Each row is a point on a tangle of strands that fork, close into loops and nearly touch. The rows are in no order.
(in the rows, 128 means zero)
Points whose rows are less than 115 apart are linked; no others are. Some points are linked to none.
j_95: [103 102 133 147 179 129 124 131 173 157 124 120 135 121 138 122 156 141
 165 154 185  80  97 137 175 116 151 138  96 112 115 117]
j_698: [152  99  97 128 123 124 124 154 137 122 151 121 126 133 112 154 147 105
 128 104 104 125 201 133 118 147 114 130 148 158 161 131]
j_829: [166 121  76 165 153 125 148 116 121 121 146 104 159 148 111 106 168 123
 134 130 138 103 109 165 105 135  96 138  76 125 129 129]
j_30: [126 139  86 118 110 131 150 116 187 116  59 145  78 138 150 169 155 152
 106 136 133 103 108 136 118 134  96 126 112 101  95 113]
j_947: [ 78 107 143 125 162 138 114 128 155 136 132 142 115 146 127 116 111 127
 160 147 158 107 102 123 150 121 144 137 118 117 102 134]
j_258: [110 116 186 130 145 141  85 124  83 146 214 113 189 135 103  88  96  87
 155 118 123 164 143 121 146 136 173 139 123 142 145 144]
j_335: [136 162 171 117  70  94 113  99  91 128 132 152  81  93 133 103  56 162
 122 113  61 116 108  90 142 104 132 149 233  95  98  98]
j_8: [161 107  95 134 169 115 162 160 158 157 101  83 124 100 131 158 187 159
 150 139 185  68 152  88 147 107 128 111 101 143 153 103]
j_254: [142 165 124 115 120 148 154 100 116 111 117 117 105 127 110 166  87 188
 148 137 134  66 112  86 117  66 106 109 127  67  96 104]
j_713: [103 138 144 102 132 138 102 114 107 105 158 127 171 156 115  99 120  94
  94 132 123 209 112 186 106 153 159 122  80 163 131 161]
j_890: [174 139 149  87 136 110 134 133  78 164 118  90 110  77 138  92 109 133
  89 107  86 140 138  39 148 121 150 109 209 148 136 106]
j_855: [151 152 137 144  63 141  93 111 111 117 175 130 136 136 114 147 134 121
 102 118  85 148  98 196 113 144 130 129 127  80 133 142]
j_369: [115 175 176 152  14  50 130 118 126 115  44 155  86  91 178 117 138 145
 144 128  83 145 109 103 117 168 104 127 179 141  92 152]
j_518: [165 107 161 155 100  94 118 148 109 144 165 121  97 106 132 135 132 125
 142 110  87  83 153 109 157 123 111 178 221 154 148  85]
j_609: [ 91 102 101 133 140 171  97 130 146 130 154 156 182 169 129 145 131 105
 107 116 171 134 141 208 124 122 148 126  76  92 148 148]
j_106: [142 128 136 159 108 144 173 124 122 111 120 130 121 154 132 177 129 178
 196 126 140   4 163 100 123  90  85 146 125 112 109 112]
j_891: [126 148 138 107 115 137 115 107 109 115 138 123 116 120 117 136  97 141
 122 131 114 142 115 105 126 105 129 108 154 103 122 131]
j_736: [100 118 189  88 117 122 137 154 124 118 117 101 142  99 146 118 121 126
 133 122 120 160 183  73 155 131 173  80 169 181 162 154]
j_20: [ 88 103  83 112 167 171 151 138 178  98  91 164 121 171 139 161 137 134
 121 126 155 138 154 153 102 120 124 124  79 135 125 147]
j_187: [118 103 111 121 203 133 115 135 167 184 154 135  86 118 118 108 102 122
 145 132 157  91 119  76 161 108 137 184 146 104 111  82]
j_333: [ 68 109 188  99 130 117 102 128 129 143 131 155 104 125 135  89  72 107
 154 132 108 139 142  76 155 137 152 152 199 150 105 137]
j_577: [133  87 157 163 168  86 158 146 119 140 133  92 160 115 122  76 166 124
 185 145 139  85 142 105 167 139 137 133 126 193 130 135]
j_956: [128 134 129 131 173 129 104  87 107 135 171 129 136 134 108  54  99 110
 101 140 111 186  44 158 129 133 145 155 103 109  97 115]
j_717: [103 131 198 144 107  83 129 125 125 133 112  90 136  86 146  84 145 136
 153 155 131 137  80 121 173 142 163 109 146 148 120 142]
j_207: [203 123 131 159 101 120 107 160 101 158 202  74 169 120 103 147 185 116
 107 123 103 140 144 184 132 151 158 149 113 144 184 119]
j_189: [138 136 110 167  72 120 137 109 129  75 120 144 139 163 131 122 156 108
 116 120  79 140 111 198  97 180  86 136 106 128 109 169]
j_616: [116 139  92  81 183 153 187 117 146 101  57 147  92 163 130 149 105 146
 103 140 129 159 122  90  86 115 107 121 107 162  90 128]
j_351: [143 128 170 180  78  59 129 125 137 124 102  87 148  93 148  85 202 116
 142 146 107 134  90 179 162 185 143 134 124 162 123 144]
j_726: [140  98  76 152 131 149 128 145 169 128 118 138 132 139 139 175 175 135
 129 114 155  75 165 163 126 122 103 126 106 106 149 121]
j_268: [151 143  54 108 198 174 146 117 104 128 133 129 120 155  98 130  91 122
  90 126 150 164 125  93  75  87 100 124  91 109 133 102]
j_303: [118 131 144 172  96 116 115 120 157 134 148 170  82 132 135 117  97 130
 150 123 110  79  79 162 160 126 108 174 170  57  90 104]
j_939: [173 111 127 173 171 124 114 147  88 179 218 117 129 116  95 116 108 118
 175 112 139  81 145  92 148 100 116 170 144 120 155  73]
j_876: [ 54 109 148 127 163 149 120 120 159 113 134 174 132 175 130  97  94 107
 142 144 151 141 101 154 140 132 129 147  99 118  88 151]
j_484: [135  83  89 146 146 158 107 164 153 155 166 148 133 145 132 180 152 116
 133 103 160  88 204 157 137 120 121 146 131 116 177 113]
j_743: [125 104  83 109 218 145 172 147 146 158 106 126 105 134 109 126 120 130
 147 140 163 105 144  61 109 112 125 141 103 156 113 114]
j_188: [156 138 139 138 156 145 139 153  46 150 184  80 185 107  92 115  93 115
 155 132 161 134 177  66 116  96 142  88 104 153 182 125]
j_487: [119 100 153 129 183 117 160 159 121 144 124  89 149 109 118 106 132 124
 169 137 149 104 168  70 156 119 147 115 133 183 144 138]
j_582: [188 137 129 125 101  91 121 144 143 154 117  88  89  72 144 175 167 167
 111 118 134  86 129 103 160 102 126 126 176 111 166  64]
j_6: [154 144  99 102 202 145 116 101  94 125 133 123 139 148 123  75 112  93
  56 133 115 233  77 133 102 141 141 131 101 161 128 115]
j_131: [104 147 132 103  63  87 110 153 197 133  34 157  81  84 181 147 173 142
 118 132 143 153 114 135 143 173 137 104 144 143 142 145]
j_725: [127 123 111  76 162 149 118 137 105 131 125 117 124 117 119 118  99  99
  91 110 113 180 182  62 107 134 133 107 147 169 144 136]
j_319: [204 139  74 139 159  84 155 116 121 154 103  90  98  94 115 100 162 142
 101 124  92 102 100  91 126 120 106 127 148 120 112  83]
j_568: [155 143 133 120 169 156 129 125  30 140 176  95 176 122  90  91  73  90
 122 120 114 174 158  70 102 108 137  96 110 154 148 135]
j_782: [ 73 129 161 102 136 117 107 119 133 114 123 139 158 131 136  87 116 103
 127 152 147 194  85 175 138 153 168 116  99 156 120 164]
j_588: [ 35 117 154 113 150 152 102 114 155 106 130 189 157 173 137  99  95  99
 133 144 164 185  98 193 145 141 164 131  73 140 109 162]
j_73: [114 110  80 153 138 184 118 127 155 126 114 158 213 168 143 155 158 121
 102 119 184 113 134 246 118 116 144 123  46  89 148 149]
j_220: [166 160 165  92  96  98 138 119  82 134 101  80 113  73 138 119 118 166
  97 121  95 135 119  59 145 107 144  82 188 131 134 107]
j_916: [149 120 179 167 100 136  77 147 100 155 238 125 151 142 108 145 139 114
 143 112  98 120 130 177 156 129 144 164 152 101 158 109]
j_25: [ 79 117 166 115 137 158 164 141 138 112 104 138 125 150 129 176 106 167
 198 146 157  49 166  86 133  90 128 119 115 131  95 146]
j_253: [128 156 106  81 187 149 118  94 116 123  98 148 103 152 143  96  95 120
  58 137 124 231  68 114 104 129 131 117 132 146 112 112]
j_239: [178 127  92 159  90 108 133 123 123 101 129 117 130 133 119 141 176 118
 106 116  80 119 143 163 104 164  87 130 125 138 131 139]
j_322: [179 149 121 169 120 108 151  89  64  99 157  87 174 143  94  86 139 130
 136 130  80 129  85 162  99 134 107 123  94 137 108 147]
j_624: [144 109  91 156  73 137  99 144 179 135 130 169 116 133 149 179 174 107
  94 101 108 114 148 212 126 172 106 144 140 101 148 136]
j_920: [160 107 164 177 127  61 148 133 116 130 124  64 161 101 131  77 194 124
 162 143 117  98 107 142 168 156 138 138 128 173 127 132]
j_74: [152 136 113 147 148 105 124  97 131 138 147 146  91 114 113  67  97 136
 103 121  84 140  51 127 127 126 117 159 156  79  85  98]
j_458: [124 139 162 173  22 104 115 127 152 110  58 148 108 106 176 180 172 137
 156 114 109  87 156 154 151 160  85 128 147 129 125 138]
j_45: [134 153 130  98 123 149 115 108  75  93 151 116 167 147 106 113 106 105
  82 124  91 227 123 148  85 143 138 100 115 162 135 159]
j_162: [132 186 172 131  63  94 121  96  81 104  94 131 118  95 140  93 114 149
 107 135  70 188  60 124 107 143 132  95 159 123  95 154]
j_47: [114  97 167 155  94 145  77 153 136 149 200 159 147 152 128 159 139  99
 145  98 115 120 161 188 162 149 142 151 158 113 157 131]
j_527: [150 108 103 170 150 153 143 157 106 157 191 148 139 163 106 155 102 126
 194 109 166  43 187 109 127  97  92 158 131 109 158 102]
j_270: [159 153 137 118 145 150 121 100  38 118 167 110 163 142  91  80  85 107
 105 118  74 191 114 110  93 121 125 108 124 143 120 141]
j_132: [131 155  99 113 159 154 165 102 108  88  92  97 167 143 123 144 138 165
 126 161 183 136 102 138 101  83 127  74  52 133 126 141]
j_728: [161 129  79 160 160 164 142 136  90 159 178 114 187 140 100 137 127 147
 170 141 213  76 131 136 110  78 125 113  66  88 174 115]
j_417: [147 118 151 137 145  91 157 132 118 148 104  95 106 105 125 113 139 151
 158 141 122  76 126  63 161 107 128 133 166 146 106 104]
j_917: [ 63 131 181  73 122 135 154 145 145 105  66 118 125  99 150 140 113 150
 149 146 139 150 155  75 145 121 168  74 146 178 133 159]
j_184: [119 117 126 137  85  97 183 119 157 111  76 169  70 147 136 122  93 130
 134 127  82  71 143 103 113 150  80 200 179 134  57 134]
j_640: [155 144  82 138 160 127 158  98 110 106 112  93 158 143 112 115 152 144
 108 149 148 139  87 151  99 106 108 108  61 136 119 129]
j_839: [ 77 131 115  81 171 157  99 108 158 126 118 173 102 153 146 110  90 108
  86 141 144 216  85 128 118 139 146 135 125 134 115 123]
j_397: [169 137  97 150 139 120 126 107 115 130 170 126 119 130 100  92 125 116
 107 114  84 135  87 143 116 135 106 151 132 100 108 114]
j_772: [ 84 125  87  67 190 177 133 126 174 105  98 182  93 171 140 152  98 117
  76 128 157 211 129 123  93 121 133 128 100 131 129 122]
j_868: [123 111 209 114  96 107 126 165 118 127 150  91 138  99 148 140 136 116
 140 112 118 141 187 102 162 136 159 109 189 191 184 133]
j_989: [ 76 106 106 141 140 200 125 131 159 113 157 189 167 212 132 140  94 110
 119 113 170 126 138 197 117 113 110 143  69  58 116 146]
j_652: [148 132  60 142 192 156 150 134  79 141 163 114 181 151  87 112 112 112
 135 137 189 145 137 124  76 103 114 115  45 140 167 125]
j_515: [153 163 127 142  59 134  97 111 125 115 143 125 126 110 131 181 145 155
 109 125 112 127 105 179 127 121 122  99 122  68 139 125]
j_562: [149 129 117 131 146  97 129 111 127 132 121  94 145 115 124  82 160 117
 102 150 130 157  74 161 139 154 145 129 101 147 122 136]
j_300: [118 102 120 140 129 119 188 131 161 116  87 148  87 158 131 131 118 136
 162 132 107  53 142 103 118 140  86 180 138 132  67 133]
j_193: [111  98 141  82 160 125  98 145 142 151 146 112 140 101 131  97 136  91
  95 114 132 205 162 100 144 164 181 121 140 174 176 139]
j_321: [ 80 109  90  72 193 178 112 131 159 132 117 155 114 140 125 152 101 111
  96 123 176 183 166  96  99 106 153 126 104 119 151 122]
j_567: [108 130 117 129 167 150 159 122 147 115  84 105 157 131 132 139 154 159
 152 163 187  97  97 139 130 100 136  96  53 130 109 140]
j_910: [180 124 123 155 131 131  86 139 106 168 231 115 119 121  96 147 129 113
 123 103 106 126 138 144 136 121 134 163 154  87 162  82]
j_936: [140  97 114 128 155 142  81 159 110 164 216 128 188 142  88 128 152  74
 112 103 159 176 197 165 116 143 177 149  79 137 193 130]
j_186: [128  93 104 128 192 128 182 138 149 145 107 136  96 151 113 105 110 125
 160 139 126  74 139  69 123 128 107 179 134 146  75 124]
j_309: [158  96 117 141 145  85 117 142 128 159 149 124  90 115 123 100 133 106
 126 113  86  97 149  95 149 146 111 190 204 149 122  95]
j_368: [ 89 128 143 128 140  97 145 115 144 117  74 159  97 138 149  65 116 114
 121 144 103 174  65 120 121 167 121 145 158 164  73 150]
j_2: [137 147 137  87 142 134 165 116  87 120  92 114 104 123 113 136  77 160
 133 133 108  97 155  37 113  82 115 110 159 144  91 126]
j_732: [168 123 159 115 154 109 130 135  76 163 146  79 138  88 123  65 127 115
 102 117  92 166 122  73 149 137 162 116 169 157 133 118]
j_388: [140 132 155 180  92 109 152 108 120 107 117 126 116 142 136 138 140 165
 191 132 111  28 120 121 148 109  85 144 138  99  87 113]
j_873: [134 134 162 168  81 106  93 128 139 140 158 142 107 108 142 140 141 134
 146 121 109 104  91 173 161 133 124 146 167  86 128 109]
j_442: [142 134  71 132 172 155 161 109 127 104 133 133 116 177 114 113 102 120
  99 131 124 146  91 131  84 117  84 140  94 105 101 115]
j_334: [159 154 117 145 109 131 140 113 104 108 141 109 131 132 115 164 129 166
 152 128 125  71 135 119 115  90  96 110 124  96 133 114]
j_394: [153 107 103 125 175 114 102 150 162 180 154  96 112  92 126 129 166 127
 118 138 174 110 116 122 168 122 150 142 132 110 162  82]
j_984: [ 87 133 128 102 109 160 179 126 180  90  71 185  76 172 146 169  79 149
 131 137 129  85 120 117 104 127  90 170 114  94  55 145]
j_583: [136 114 139 162 174 143 105 130 110 165 214 127 145 134 105 114 112 127
 180 130 164  86 117 127 157  91 133 153 116  87 140  96]
j_596: [101 155 151 117  79  99 155 103 152 118  57 155  73 118 150 145 110 169
 145 150 111  91 105  92 130 128 111 146 155 117  67 133]
j_620: [107 132 110 132  91 110 158 117 159 100  80 178  71 157 139 112 106 115
 109 123  82 129 108 133 100 162  78 172 156 119  75 147]
j_263: [151 123 126 107  82  90 118 136 119 131 102 133  98 100 141 106 138 117
  82 108  61 170 139 105 108 186 125 134 212 176 135 140]
j_48: [133 130 147 153  66  60 130 143 178 130  40 128 101  77 179 132 207 138
 132 131 124 139 114 142 161 188 127 113 133 155 135 140]
j_889: [ 68 113 170 122 117 118  94 123 136 137 157 175  99 142 135  76  64  99
 150 121  99 148 103 115 147 148 136 172 192 112  93 133]
j_265: [114 129 133 120 176 125 106 102 117 146 148 135 111 127 124  56  92 115
 119 128 110 162  69 104 141 127 146 149 145 113  96 115]
j_377: [187 122 118 145 133 140  95 163  81 172 227  92 170 133  80 140 154  94
 114 110 121 163 179 153 116 141 161 147  98 137 197 119]
j_93: [117  98 134 141 148 151  86 140 116 158 216 135 182 150 106 131 134  89
 144 114 156 136 166 168 140 134 157 143  97 112 166 130]
j_659: [120 127 161 177  53 107 127 124 153 117  98 152  95 127 164 160 147 145
 168 121 112  50 135 148 155 133  85 156 160 110  96 116]
j_526: [ 82 123 217 124 105  94 127 137 118 131 114 123 125 102 148  90 109 129
 168 145 119 125 122  88 176 141 164 122 192 160 108 142]
j_370: [136 108  66 135 166 143 163 124 147  92 121 148 128 186 119 113 132 100
 103 119 116 152 130 157  91 155  80 145  90 145 109 143]
j_645: [ 91 138 132 112 154 181 149 125 118 106 116 125 150 152 119 168 101 169
 176 150 176  82 144  97 112  74 124  89  87 106 115 144]
j_727: [115 153 159 113  65 113  81 127 114 133 154 159 110 120 135 106 112 105
 104 119  74 194 101 144 113 178 146 129 180 127 134 157]
j_218: [ 47 129 173  92 117 114 154 143 172  97  41 150 116 108 158 123 139 142
 156 152 140 146 130 114 141 148 160  91 120 178 112 176]
j_805: [ 91 107 126 133 161 175 115 141  89 132 196 152 180 170  93 141  91 107
 178 110 172 120 209 106 105  96 131 123  94 127 172 138]
j_893: [151 153 129  92  82  81 160 116 138 125  31 101  87  92 150 163 144 178
 108 137 105  94 144  56 128 117 116 104 155 142 102 110]
j_862: [ 77 101 150  85 130 151  53 137 153 154 182 166 133 136 125 138 114  91
 108 103 144 191 174 130 137 144 179 140 141 113 166 126]
j_452: [117 139 139 121 133 142 173 121  99 104  97 110 139 141 112 146 109 154
 161 140 115  98 155  71 104 105 106 101 128 150 109 151]
j_934: [136 156 170 124  77  82 106 112 134 151 124 166  60  81 145 122  88 168
 130 131  98 102  83 111 160 105 136 162 214  81 111  79]
j_200: [ 93 126 113 129  69 132 161 135 189  94  65 194  72 160 163 156 102 123
 122 121 112  94 142 150 110 165  80 171 139 104  79 151]
j_101: [119 174 159 129  44 102 106 101 103 103 121 160  96 117 135 117  97 131
 123 124  64 165  89 137 103 152 111 125 186 107 101 156]
j_605: [162 136 129 157 104 119 115 113  93 119 186 103 154 134 101 112 143 119
 126 129  90 128 106 172 118 141 129 130 117 109 127 139]
j_360: [ 94 115 116  78 164 175  71 125 139 141 169 154 132 144 114 134 100  89
  91 108 153 205 167 100 104 124 164 134 117 114 160 122]
j_75: [115 106 114 120 198 147 152 142 107 144 136 113 136 128 105 110 102 121
 164 143 160 118 163  66 123 103 134 125 111 158 132 129]
j_352: [179 157 136 115 161 122 137 137  80 157 155  57 145  73 107 111 122 149
 113 134 145 137 121  67 144  87 153  80 131 116 161  95]
j_287: [152 118  78 141 159 107 124 125 173 155 111 105  98 110 128 127 174 142
 109 142 155 108  82 139 139 126 127 134 114  95 124  97]
j_653: [133 134  85 144 178 166 145 118  95 129 152 116 202 166 105 114 123 141
 162 152 215 109 115 165  98  90 137 112  33 120 144 133]
j_320: [167 123  89 155  88 139  92 141 163 134 131 125 154 119 143 185 198 123
  83 113 134 124 137 219 125 150 129 119 102  97 166 134]
j_97: [101 150 124  92 161 182 155 106 122 121 122 133 110 151 114 168  73 171
 142 147 162 101 123  84 103  64 121 112 103  82  92 123]
j_122: [115  97  98 103 139 111 113 152 201 155 101 149  81 109 145 135 151 118
 108 127 137 123 131 124 148 157 140 150 159 135 136 117]
j_262: [114 136 131  94 129 103  95 133 149 154 115 136 116  97 149  74 135 110
  78 139 119 215  62 138 135 173 170 126 153 142 140 131]
j_420: [133 145 133 123 112  72 159 102 129 134  57 141  78 109 142  80 122 146
 111 125  68 119  87  81 119 135 111 150 188 134  54 121]
j_274: [108 131 145 117 126 137 149 132 125  89 110 102 158 129 130 146 138 145
 159 138 138 118 164 110 126 114 134  79 102 158 136 160]
j_432: [164 149  88  80 170 159 140 120  78 136 116 106 113 104 113 126  88 130
  83 116 112 158 153  46 101 100 117 100 146 140 137 113]
j_399: [ 71 122 142 133 160 172 124 109 137 119 141 143 183 166 127 122 113 134
 154 150 196 111  96 181 134  97 149 116  53  93 107 147]
j_799: [161 103 131 143 173 121 117 169 129 185 183  81 152  92 123 137 159 121
 146 134 188 106 152 120 173 112 156 131 122 132 188  86]
j_888: [195 114  93 140 161 101 134 136 107 165 148  96 106 106 109 104 143 107
 106 113  89 117 136  95 128 143 107 150 169 138 130  97]
j_12: [149 154  75  92 111 127 153 108 158 119  69 134  70 122 133 169 116 169
  87 130 116  99 111 100 100 108  98 125 130  92 101 105]
j_880: [160 130 128 117 127 116 137 156 148 155 116  69 117  84 141 176 169 166
 124 133 170  90 151  97 166  98 142  94 143 124 173  84]
j_301: [166 160  91 110  92  92 188  90 145 112  51 134  67 122 135 159 122 172
 106 135  84  66 120  83 106 109  79 161 139 101  66  91]
j_961: [132 154 148 158  50 152  98 120 147 123 101 131 133 105 164 200 164 158
 132 125 146  83 120 180 158 109 116  95 127  71 142 122]
j_16: [137 138 165  98  71 115  95 140  96 129 139 130 125 107 131 115 111 112
  95 107  61 191 149 112 109 175 149 116 204 165 149 159]
j_513: [163 155 113  92 125  95 190  93 113 136  46 122  72 109 129 130 110 178
 110 139  76  81 118  42 113  96 109 145 161 130  50 103]
j_644: [138 171 152 144 108 105 138  81  76  87 112 119 146 128 123  73 117 137
 113 142  78 176  46 156 110 131 125 106 115 127  88 146]
j_324: [197 117  75 149 144  89 146 127 146 140 103  81 116 104 122 134 199 136
 108 127 120 103 117 127 128 140 106 121 118 132 134 102]
j_308: [182 135 152 130 157 105 129 148  96 175 177  55 152  80 116  97 142 121
 114 130 130 148 129  98 152 124 168 103 136 141 177 103]
j_138: [ 96 152 197 101  84 132  81 129 116 129 158 114 150 107 137 127 108 130
 118 137 132 179 108 140 150 131 184  87 145 122 155 155]
j_311: [ 97  95 110 113 222 159 138 148 104 139 148 137 163 137  92 101  98  87
 153 121 168 164 192  66 109 120 143 124  80 182 154 137]
j_115: [136 119 133 133 132 135 111 137 115 125 172 100 180 130 108 135 154 112
 131 125 141 142 162 171 121 134 155 107  92 142 167 148]
j_313: [154 124 135 134  86  82 127 147 164 121  95  88 131  81 157 138 202 129
 107 131 124 144 139 140 158 171 144 103 138 165 166 131]
j_849: [174 127 118 143 117 125 107 146 122 146 172  84 153 108 123 159 175 133
 114 125 138 119 141 165 140 125 138 121 122 118 180 114]
j_963: [103 123 104  77 159 165 197 127 164 109  74 159  81 164 126 175  87 153
 129 139 136 100 144  89  85 114 105 156 109 139  74 136]
j_248: [112 141 187 133  85 113 120 107 102 117 145 141  97 125 127 118  63 139
 161 124  81  87 129  98 143 102 115 154 208 111  91 119]
j_435: [148 154 137 158 136 110 167  84  67  87 124 114 149 148 109  66 111 129
 128 130  68 140  71 123  97 118  94 123 127 135  72 144]
j_516: [125 108 205 136  82  98 106 158 125 134 161 114 113 105 147 137 133 120
 157 112 105 115 166 116 176 140 141 150 215 176 155 107]
j_272: [ 95 125 113 126 115 158  98 118 159 117 137 163 125 152 137 143 126 109
 102 124 143 151 113 186 118 139 124 119 111  89 127 143]
j_355: [149 124 105 131  74  88 121 133 150 113  93 133 101 112 137 135 166 114
  99 116  82 138 139 146 113 182 107 135 165 158 136 140]
j_587: [149 101 102 100 184 140 120 156 110 157 147 104 147 101 110 100 134  78
  97 111 130 183 185  76 123 146 157 119 125 176 177 128]
j_139: [110 115 178 143  82 111  68 144 148 154 168 153 117 119 148 135 131 106
 141 116 121 138 118 171 167 158 150 154 179 119 146 130]
j_17: [ 96 166 131 119  75 139 125 103 137  82  78 151 115 134 145 157 124 139
 118 139 121 160  98 157 105 132 107  84 108 114 107 159]
j_834: [149 124  65 129 185 170 145 137  86 127 160 137 145 163  85 125  92  98
 126 117 148 151 177  91  69 111  92 127  84 143 150 131]
j_503: [130 111 127 143 138 154 166 153 116 140 154 142 124 155 116 175  95 157
 208 121 162   9 196  91 127  86  97 164 137 132 130 108]
j_691: [134 140 133  86 167 128  97 116 117 152 137 106 148 107 126  71 127 104
  71 138 129 228  62 139 131 150 177 125 115 148 140 121]
j_675: [ 66 136 150 114 160 168 127 102  99  97 156 135 175 173 109 117  77 126
 155 146 170 145 112 146 120  93 139 102  75 125 117 161]
j_938: [ 87 149 123 130  67 152  88 126 172 118 105 191 125 144 159 160 127 113
 102 119 134 164  98 223 120 153 125 113 107  82 123 166]
j_171: [ 89 116 155  91 124 116  78 151 171 154 134 143 122 100 148 103 137 102
 108 132 140 191 119 130 154 169 180 122 151 150 162 143]
j_635: [143 153 100 134  90 129 123 103 113  84 133 141 124 158 124 126 132 110
  75 124  79 194  94 187  80 166  97 117 115 126 123 157]
j_647: [149 148 169 123 114  87 150 123 103 123  97  72 139  85 136  98 149 150
 118 137 111 136 102  91 151 130 142  88 155 150 119 131]
j_864: [159 107  78 156 141  98 161 127 172 124  73 111 115 125 141 132 204 138
 131 134 126  84 126 136 126 153  96 137  97 142 107 125]
j_44: [104 119 158  93 122 143 123 145 131 136 134 122 107 119 127 172  89 143
 156 128 140  85 194  74 153  92 136 133 179 141 145 114]
j_741: [137 106  74 161 114 177 118 138 174 134 107 154 170 147 155 186 179 126
 102 108 157  92 151 217 127 131 118 122  88  78 150 137]
j_345: [ 72 135 175 138  94 119  94 128 159 141 143 190  80 131 148 109  75 119
 151 131 121 115  84 142 156 141 126 167 178  81  89 133]
j_871: [ 99 148 106 115 139 174 153 106 124  65  84 137 158 168 137 163 129 147
 116 152 159 150 121 168  93 104 117  81  52 136 119 159]
j_707: [ 83  96  91 135 169 153 167 133 181  85 100 183 124 195 138 117 125 110
 129 128 133 141 124 175 108 149 106 153  75 150 100 156]
j_276: [ 63 144 169 123  87 130 130 125 151  89  62 167 115 127 155 136 122 133
 156 144 129 141 115 144 131 140 128 102 120 140 103 178]
j_90: [121 133 149 151  89 148 117 131 137 114 112 109 162 117 150 180 166 160
 150 134 162  77 142 163 159 111 134  88 107 107 144 132]
j_194: [ 92 120 168 128 101 102  71 149 160 167 152 158 125 101 148  98 144  96
 129 136 131 168  83 179 167 179 175 147 151 125 144 141]
j_898: [ 96 122 133 125 126 165 140 128 106  73 134 135 186 169 112 149 118 129
 158 130 136 121 180 153 102 111 129  88  87 148 143 179]
j_327: [ 96 184 154 118  50  62 127 126 156 132  22 182  62  91 183 116 124 152
 143 139 114 150  73 111 121 157 113 138 163 127  87 150]
j_657: [107 129 141 150 126 150 136 128 147 115  92 102 185 124 149 153 171 162
 164 151 194  82 119 164 156 112 150  84  55 110 132 146]
j_392: [150 151  90  66 171 159 175 123  96 131  79 109 108 114 108 158  88 154
 102 135 133 128 149  40  96  76 117 100 127 141 109 117]
j_22: [102 120 134 163 110 123 133 119 156 107 100 141 138 139 141 113 159 123
 146 141 136 105  99 178 144 154 116 130 100 129 105 154]
j_591: [176 117 167 156 148 103 118 158 119 176 186  77 128  80 127 123 154 146
 145 121 148  97 119 112 191  94 148 138 165 127 174  64]
j_918: [125  77 106 135 133 139 110 174 143 130 169 146 147 138 120 168 157  98
 136  89 131 117 236 151 132 142 136 140 133 160 190 131]
j_411: [ 89 135 120 138 141 191 130 109 148  95 135 167 157 198 137 133  95 128
 116 141 173 135  79 193 114 104 116 128  62  69 100 145]
j_641: [122  96  94 153 172 160 147 158 111 138 168 151 158 166 100 135 106 117
 196 119 171  78 190 108 111 108 113 138 102 135 154 136]
j_600: [151 126 126 102  83 106 102 152 166 147 105 120  80  88 152 185 161 144
 100 117 136 112 153 123 155 137 130 130 186 126 167  93]
j_49: [124 110  83 122 127 147 113 129 172 136 162 165  84 160 127 142  90 103
  93 101 125 121 144 143 118 137  96 178 153  70 122 101]
j_5: [171 105 107 135 139 122 140 155  92 126 165  95 160 128  94 126 146  93
 124 108 100 144 198 118 103 151 118 119 130 184 170 146]
j_758: [148 150 123 120 171 129 124 116  95 140 153  82 143 105 106 102 123 142
 119 144 147 144  88 111 135  93 151  96 105 106 134 108]
j_988: [116 161 193 164   8  67 109 139 147 122  51 152  86  86 197 153 164 143
 166 125 116 118 119 137 157 155 108 134 159 129 114 141]
j_980: [105 106 102 110 192 145 136 141 104 114 151 125 182 149  98 100 122  83
 123 119 157 185 179 134 103 133 154 114  65 194 163 150]
j_765: [ 98 128 110 114  88 128 130 140 197 110  46 158  97 113 159 170 162 137
 116 132 144 128 134 149 123 153 119 111 116 129 121 146]
j_247: [ 94 102  75 107 199 160 154 150 150 100 117 152 152 160 120 132 142 104
 124 119 154 162 183 140 106 123 140 116  61 175 156 147]
j_724: [138 129 153 175 100 101 155 109 109 112 140 136 103 139 120 111  95 150
 173 126  86  53 121 106 135 115  90 169 177 101  78 111]
j_637: [160 102 118 138 115 132  91 147 135 164 206 143  96 127 119 162 124 108
 119  90 112  99 170 134 142 127 108 183 189 109 163  80]
j_493: [153 117 129 155  82  78 134 133 142 104  91  93 157 104 141 116 217 112
 118 128 103 142 131 188 134 192 140 119  96 175 143 157]
j_606: [146 159 131 126 175 130 121  89  70 129 173  89 173 129  95  69 102 124
 110 148 131 167  61 151 124 108 155 122  77 121 115 118]
j_310: [ 93 129 104 123 106 179 130 115 130  68 111 150 180 171 138 168 133 129
 115 120 145 141 165 199  93 122 122  88  68 130 143 179]
j_285: [186 155 148 173  99 109 144 117 102 124 140  83 140 104 132 165 163 191
 170 126 131  51 116 119 151  79 105 107 121  94 142  80]
j_15: [138 164 106 123 103 139 134  91 107  75 116 121 136 144 122 139 124 134
  96 138 101 165  99 155  86 125 104  89 105 121 115 145]
j_833: [152 128 109 128  69 114  84 146 168 146 135 141  90 105 145 174 162 121
  91 112 111 128 133 169 140 155 123 144 177 102 162 105]
j_775: [119 115 128 142 166 162 108 139 104 170 190 118 176 131 111 144 118 140
 179 135 215  81 146 130 142  73 152 118  89  83 167 107]

A piece is all that can be reached along the links. How many separate loops has the piece of each point below (a circle has one, a figure eight two, a Y none), and how many tips (points with one link)?
j_652 => loops 0, tips 3
j_772 => loops 1, tips 5
j_988 => loops 0, tips 3
j_726 => loops 0, tips 4
j_782 => loops 0, tips 2

A fork is a point with three links, a tip a point with one. Leave the first point through the second and follow the links. Name the first fork or tip that comes.
j_606 / j_758 => j_139
j_322 / j_435 => j_324
j_868 / j_736 => j_605
j_310 / j_898 => j_171
j_583 / j_775 => j_75
j_193 / j_587 => j_132
j_487 / j_577 => j_513
j_75 / j_743 => j_616
j_188 / j_568 => j_95

A tip is a point with one link. Name the tips that can be reached along the links from each point below, in the order of the rows.
j_309 => j_829, j_862, j_864, j_591, j_637
j_248 => j_805, j_934, j_327
j_620 => j_616, j_939, j_513
j_254 => j_25, j_285
j_270 => j_95, j_188
j_609 => j_8, j_675, j_938, j_5
